A landscape with many peaks, sampled at points; each row gives a point and its height.
A climber steps from a point to the highest of its 3 nearest points, and stops where none of them is higher. Distance is the straight distance between rows; heights are no part of it.
bime: [ 18 -10  15   8 -10   8 -15   0 -27  -9  -4 -17 -13  19   6 -15   9   9
 -12  16  28   8  -9]  (h 2.52)
legis: [ 13 -12   8   0 -10   6  -6  -1 -18  -8  -7 -13 -15  16  13 -12  17  -5
 -13   9  32  18 -11]  (h 6.04)
Devol: [-12  13 -10  -7  14  -2  16  -4  19   2   9  17  16 -10  -6  11 -27 -11
  12  -6 -33 -18  11]  (h 6.39)
mono: [-16  21   0  -5  11 -27  11  -4  20  14  11  19  28 -17 -19  14 -21   6
  15   1 -36 -18  19]  (h 6.87)
Mav: [ 2  0 -5  3 -2  7 -2 -1  4  0 -4  2 -2  7  8  8  8  0  9  2 13  2  1]  (h 6.82)
vov: [ 5 -2 -1  4 -5  3 -3 -1 -2  4 -7 -4 -5  6  9  3  9  2  8  6 14  0  5]  (h 6.71)
noka: [-23  15 -17  -7  22  -9  18  -4  21   8  12  30  31 -19 -13  10 -26  -7
  19 -13 -45 -19  15]  (h 4.96)
pur: [  9 -26  10  -6 -18  16  -4  -3  -8 -13  -3 -22 -31  15  13 -16  34 -18
 -19  -3  30  27 -11]  (h 6.78)
Rapa: [  5  -6  -4  -3  -3   9   6   5   3  -1  -4  -7 -14   8  19  -2  17  -5
   1   1  17  13  -1]  (h 6.88)
Zekoz: [ 16   5  24  23   1 -11 -34  -9 -27  -4  -5 -23  -9   4 -10 -17  -1  26
 -15  27  15  -7  -3]  (h 6.97)
Tovim: [ -8   6 -10  -2   6   6   5   1  12  -4  -2   9   1   6  -5  20 -12  -8
   9  -5 -19 -12   1]  (h 1.72)
lebu: [ 11 -32  -1 -10 -12  26   1   5   9 -18   1 -26 -44  17  26 -19  29 -31
 -16 -15   9  25 -15]  (h 6.47)
ribe: [-18  28  11   4   4 -45   2  -9  -3  16   2  21  55 -18 -34  15 -32  29
  17  22 -15 -19  20]  (h 4.27)
tul: [-26  11 -36 -18  16  17  34  -4  23   8   8  49  24 -25  -2  20 -19 -23
  31 -25 -33 -10   7]  (h 5.73)
kikiz: [-15  11 -22  -7  23   3  25  -4  19   5  11  29  24 -14  -5   9 -28  -7
  16 -17 -42 -19   9]  (h 6.15)
dekag: [ -9  -1 -21 -10   4  18  19  16  12   0  -5   7  -3   3   9  17   3 -11
  -1  -9  -9   4  -4]  (h 5.71)
pufu: [-23  25   3  -3   9 -33  10  -9  20  12   9  13  29 -20 -25  14 -23   7
  19   3 -32 -13  19]  (h 6.93)
rezi: [  6   1   5   5  -3   3 -14  -5  -5   2   0  -1   2   2  -1   2   3   7
  10   5  16  -8   6]  (h 6.52)
Rut: [ 17  -4  20  19 -10   1 -24   0 -34 -13  -4 -27 -14  17   1 -13  10  14
 -17  24  25   3 -11]  (h 4.68)
seg: [-10  14  20  14   1 -38  -9  -2 -12  16  -5  11  40 -14 -35  12 -23  28
  -1  15  -5 -16   9]  (h 3.49)
lomap: [ 10 -30 -10 -18  -7  22   7   7  14 -15   3 -19 -42  13  29 -21  25 -31
  -9 -17   2  26 -12]  (h 4.24)
Dupot: [ 17  -9  18  21 -10   4 -23   2 -31 -10  -3 -24 -14  18   3 -17  13  13
 -21  23  28  12 -18]  (h 3.51)
gule: [ 15 -25  13   3 -16  11  -8   1 -19 -14  -4 -22 -22  13  10 -22  31  -4
 -28   0  36  24 -16]  (h 6.72)
teni: [ 13   1  14  12   1  -6 -20  -5 -21   1  -3  -7   0  -1  -3 -13  -1  17
  -5  11  14  -9   5]  (h 6.51)
vuduk: [ 15 -16  18  25 -12   5 -27  -2 -33 -17  -5 -31 -16  21   4 -18  23  14
 -27  23  33  15 -20]  (h 5.00)
momu: [  9 -27   2 -15 -12  11   4   4   3 -12  -1 -22 -38  12  22 -15  28 -23
 -13 -11  15  28  -8]  (h 5.59)
rosup: [-17  13 -37 -20  12  17  38  -6  22   5   0  40  14 -22   5  15 -16 -25
  21 -25 -24  -2   6]  (h 6.13)
kef: [ -9  16   6  -2   1 -12  -6  -5  11   6   5   6  16  -8 -18  17 -15   6
  16  -1 -18 -18   9]  (h 6.33)
Fedem: [ -6   2 -22 -11   5  16  14  14  11   2  -2  13   2   0   5  17  -2 -14
   1 -12 -13   3  -5]  (h 4.00)
vebi: [  1  -1 -16  -5  -1  15   9  15  12   1  -1   1  -9   3  13   9   6  -6
   0  -6   2   8  -5]  (h 6.94)
basig: [ 16  -4  11  10  -5   2  -9  -7 -22  -7  -6 -12  -7  12   5 -12   5   9
  -8  12  26   5  -4]  (h 3.73)
nes: [  1 -17 -21 -15   3  25  20  14  13  -3   5  -2 -24   2  30 -12  17 -20
 -11 -27  -7  23 -12]  (h 7.00)
bepa: [ -5   5 -14  -4   1  12   7   8  13   2   0   5   2   3   2  19  -3  -8
   7  -2 -15  -4  -2]  (h 3.04)
dadap: [ 13   1  12  14  -2   0 -14  -4 -18  -3  -1  -5  -1   6   0  -9  -1  12
   0   8  16  -7   4]  (h 6.32)
gorer: [ 10   4  17  21   7 -20 -29  -5 -21  11  -2  -7  14  -5 -16 -12  -6  29
  -7  16   8 -11   3]  (h 6.34)
ler: [  1   8  21  12   3 -18 -24   0 -11  10   0   1  23 -14 -24   2  -9  23
   3   7   1 -16   5]  (h 5.72)
keme: [  1 -18 -17 -14   4  19  17  10  15  -3   1  -6 -20   6  29  -8  20 -16
  -7 -19  -1  22  -7]  (h 6.80)
Benim: [ -8  12  19   5   1 -25 -10  -6   0  11   4   5  24 -15 -24  12 -15  17
   8   1  -9 -17  11]  (h 5.85)
tizi: [ 14  -6  22  29  -8   0 -39  -4 -31 -19  -4 -35 -14  19  -3 -20  16  19
 -22  32  31  10 -15]  (h 6.27)
Zil: [ -7   6 -28 -17  12  11  29   2  14  -1  -2  27   7  -6   2  15 -20 -13
   5 -18 -25 -12   4]  (h 6.22)
belus: [-20  21  -7  -2  18 -21  12  -3  22  13  15  19  33 -21 -18  11 -24   6
  19  -4 -41 -15  18]  (h 6.55)
fave: [ 10   2  27  27  -8  -6 -42  -1 -28 -14  -2 -33 -16  13  -9 -17  13  26
 -20  35  25   1 -12]  (h 6.54)
kiz: [  4 -20 -18 -16   1  21  16  12  15  -3   4  -4 -31   6  31 -17  18 -23
 -11 -25  -1  24 -14]  (h 6.57)
gem: [ 10 -11   3  -6 -10   5   2   0  -6  -4  -6 -15 -20  12  16  -7  16 -12
  -6   7  29  17  -6]  (h 6.49)
leri: [ 11 -38 -12 -19  -7  33   4   2   9 -22   5 -22 -46  19  35 -23  27 -39
 -13 -26   6  23 -19]  (h 6.84)
pib: [ 14   4  20  17   6 -16 -25  -4 -20   4  -4 -11   2  -4  -8 -18   0  25
 -13  15   6 -13   3]  (h 6.48)
Fota: [  7 -19  -1  -8 -11   9   9   5   3 -11   0 -16 -28  13  24 -13  25 -17
  -5  -3  18  23  -6]  (h 4.66)
Lenob: [ -5   9 -20 -10  11   9  18  -2  16  -1   1  21  10  -7  -4  17 -20 -14
  14  -8 -32 -15   1]  (h 6.28)
Turi: [ -1   8  18   9   0 -19 -18  -4  -6   7   4   2  22 -11 -21   5  -9  18
   0   4  -1 -17   3]  (h 5.74)
lage: [10 -5 -1  0 -2  7 -1  0 -5  0 -4 -6 -8  8 10 -2  8  0  3  8 17  7  2]  (h 6.50)
vogur: [ 17 -18  16   9 -14   5 -12   0 -26 -12  -6 -21 -17  16   5 -17  16  -2
 -22   9  34  19 -19]  (h 6.95)
gisev: [-11  -4 -25 -20   3  18  34  13  16  -1   2  19  -9  -3  11  10  -3 -20
  -4 -29 -12  10 -14]  (h 0.43)
ran: [  3 -23  -9 -15  -6  15  13  11  10  -7   1 -16 -34   8  29 -15  23 -18
 -11 -17   5  26 -11]  (h 4.43)
pibe: [-10  14  15   1  -4 -21  -8  -8   6   9   2   7  18 -14 -24  13 -18   8
  12   1 -14 -18  11]  (h 6.10)
nuvug: [  5 -25 -16 -16  -2  22  20   9  13  -6  10  -5 -34   8  35 -22  19 -25
  -8 -31  -3  20 -12]  (h 6.02)
dufar: [ -7  14  -6  -4   4  -8   5  -5  14   4   5   9  13  -8 -10  13 -20  -2
  14  -1 -30 -16   8]  (h 6.63)
siz: [-17  12 -28 -12  16   9  31  -3  19   6   5  38  21 -16   2  11 -27 -14
  16 -18 -31 -12   5]  (h 6.19)
ruma: [ 15   0  12   9  -4   1 -12  -3 -24  -2  -4 -10  -6  13   5 -12   3   9
   0  14  22   1   0]  (h 5.15)
Nokas: [ -4   8  11   5  -1 -14 -12  -5   5  10   3   3  16 -11 -24  14 -14   9
  12  -6  -5 -20  11]  (h 5.95)
nez: [ 0  4 -6  2  1  8 -6  2  5  2 -1 -2  3  3  4 11  4  1 12 -1  5 -5  5]  (h 6.17)
noge: [ 11  -8  10   2 -11   5  -2   1 -14  -4  -6  -9 -14  12   8  -9   8   0
  -7   9  32   7  -3]  (h 4.88)
Vuto: [-15  16   0  -6   8 -16   6  -6  20   6  10  15  23 -14 -12  14 -19   0
  17   0 -29 -17  11]  (h 6.81)
muz: [-17  12 -39 -24  13  15  38  -5  19   5   0  43  22 -22   2  15 -20 -24
  26 -25 -27  -9   5]  (h 6.03)
zutus: [-14  12 -30 -19  13  15  36   0  17   3  -1  38  10 -12   4  13 -19 -21
  13 -19 -26  -6   7]  (h 6.20)
lat: [ -9  -1 -27 -19   4  20  33  13  15   0  -4  22  -7  -8  12  13 -12 -19
   0 -28 -13   7  -8]  (h 3.09)
tati: [-17  19  17   2  -3 -39   0  -8   3  18  -1  13  38 -20 -32  13 -22  21
   7  10 -11 -18  15]  (h 4.74)
gel: [ -4  10  24  19   1 -33 -16  -1 -14  10  -5   7  34 -14 -33   7 -13  29
  -6  15  -2 -15   6]  (h 5.34)
Logen: [ 14  -5  29  33  -8  -2 -45  -6 -32 -16  -4 -39 -12  15  -7 -17  24  25
 -24  36  31   9 -16]  (h 6.43)
bizat: [ -2  11  12   4  -2  -5 -14  -7   1   7   4   1  11  -8 -14   9  -6  10
   9  -1   2 -14   6]  (h 5.82)
Keb: [ 19   1  19  13  -5  -5 -25  -4 -30  -9  -6 -19 -10  13  -3 -14   0  20
 -11  22  24   1  -3]  (h 6.11)
Vikip: [  0  -7 -17 -10   2  11   9  10  11   0  -3  -4 -13   8  19  -1  15  -9
  -4  -3   3  17  -1]  (h 6.90)
suroz: [  6 -24  -4 -12  -7  15  12   6   8 -11   0 -17 -38  12  25 -18  22 -22
 -13 -15  11  27 -12]  (h 3.61)
vul: [-20  20  -8  -6  16 -24  11  -6  18  14  12  20  33 -17 -21  11 -23   8
  16  -4 -40 -15  20]  (h 6.70)
Zuz: [ -9  13   4   0  -2  -4  -2  -4  11   8   1   6   9  -3 -14  16 -12   3
  16  -3 -10 -12   6]  (h 5.68)
kinek: [  1 -16 -10 -11  -3   8  12  10  12  -3  -3 -10 -22  10  23 -11  23 -14
  -7  -7   7  20  -3]  (h 6.64)
fafog: [ -2   8   1   7  -4   4 -11  -3   1   5   3   3   6   0  -4   9   1   4
  13   6   4 -12   7]  (h 6.21)
bisa: [ 11  -9   1  -3  -7   7   4  -2  -6   1  -6  -7 -14  12  14  -5  17  -6
   1   8  24  15   2]  (h 6.75)
pog: [ -8   9 -28 -21   4  14  32   7  13  -1  -8  25   2  -5   6  17 -13 -22
  -1 -22 -19  -1  -1]  (h 5.90)
dat: [ 13  -3   5   6  -8   5  -6  -2 -16  -2  -5  -9  -7  12   8  -6   9   2
  -2  10  26   2   0]  (h 5.11)
Sekes: [-16  18  19   7  -2 -43  -4  -8  -5  16  -2  18  44 -16 -37  15 -31  29
   6  18 -12 -17  15]  (h 3.65)
nev: [-5  3 -6  2 -1  6 -2  6 10  0  1  3  1  2  1 14  4 -2 13  1 -3 -5  5]  (h 5.43)
punu: [ -6  10  -3   3  -2   0  -5   0   6   4   2   3   9  -5  -7  15  -3   0
  15   1 -10  -8   7]  (h 4.63)
Mel: [ 17   3  16  16   4 -10 -23  -5 -24  -2  -6 -14  -1  -1  -5 -16  -2  21
  -7  16  13 -10   2]  (h 6.62)
leviz: [-20  26   8   0   3 -42   6 -11  10  17   2  20  44 -20 -30  15 -24  23
  14  13 -18 -13  19]  (h 4.36)
tizog: [  0  -6 -10   0  -4  10   2   6   9   1  -4  -1  -7   4   5   7  10  -3
   9   0   3   6   3]  (h 6.89)
Zitu: [ -5  -8 -24 -12   1  20  22  18  14  -3   0  13 -12   1  21   4   9 -15
  -8 -23  -9  14 -10]  (h 5.01)
zat: [-15  17  18   0  -2 -34  -5  -9   2  15   3  11  30 -18 -31  12 -21  15
   8   3 -17 -16  14]  (h 5.28)
bir: [-10  16   8   3   1 -21  -1  -7  12  11   5   4  20 -10 -20  19 -13   7
  17  -3 -16 -18   9]  (h 6.23)
Dad: [ 14   5  23  29  -3 -12 -38  -6 -27 -10  -6 -29 -13  14 -12 -19   4  26
 -20  31  19  -2  -8]  (h 6.68)
beva: [ 12 -20  17  13 -13   7 -19  -1 -28 -17  -7 -27 -14  21   4 -22  26   5
 -29  15  35  20 -20]  (h 5.40)
zifut: [  9   6  19  16   1 -11 -23  -6 -17   9   2  -4  12  -9 -14  -7   0  23
  -1   8   9 -14   4]  (h 6.26)
Posu: [  8 -31   7 -11 -14  21   1   1   3 -15   4 -26 -42  12  21 -20  31 -26
 -15 -12  24  26 -18]  (h 6.65)
buz: [ -2 -14 -23 -17   0  24  22  19  15   0   3   8 -21   0  24  -5  11 -20
  -6 -26  -9  20 -12]  (h 6.59)
nak: [ -6   7 -24 -12  15   6  25  -1  18   1   2  28  14  -8   3  16 -22 -14
  10 -14 -31 -12  10]  (h 6.24)
nup: [ 11   6  23  24   7 -22 -33  -3 -21   7  -9 -16   4  -5 -15 -15   0  32
 -11  26   6 -14   4]  (h 6.01)

Call two points neighbours if one is among the 3 nearest of the other. Go from one point of each pair to the other, from neighbour to neighbour, staying as high as possible. Name the lowest point that can't be avoided.
vogur / nes: legis
kef / vebi: bizat
vogur / pur: gule
vogur / leri: lebu
nes / vebi: kinek
Zekoz / vebi: dadap

Where does a climber stop that starts at each point below?
Dupot: Zekoz
leviz: kef
ribe: kef
lat: pufu
Sekes: kef
gisev: pufu
rosup: pufu
muz: pufu
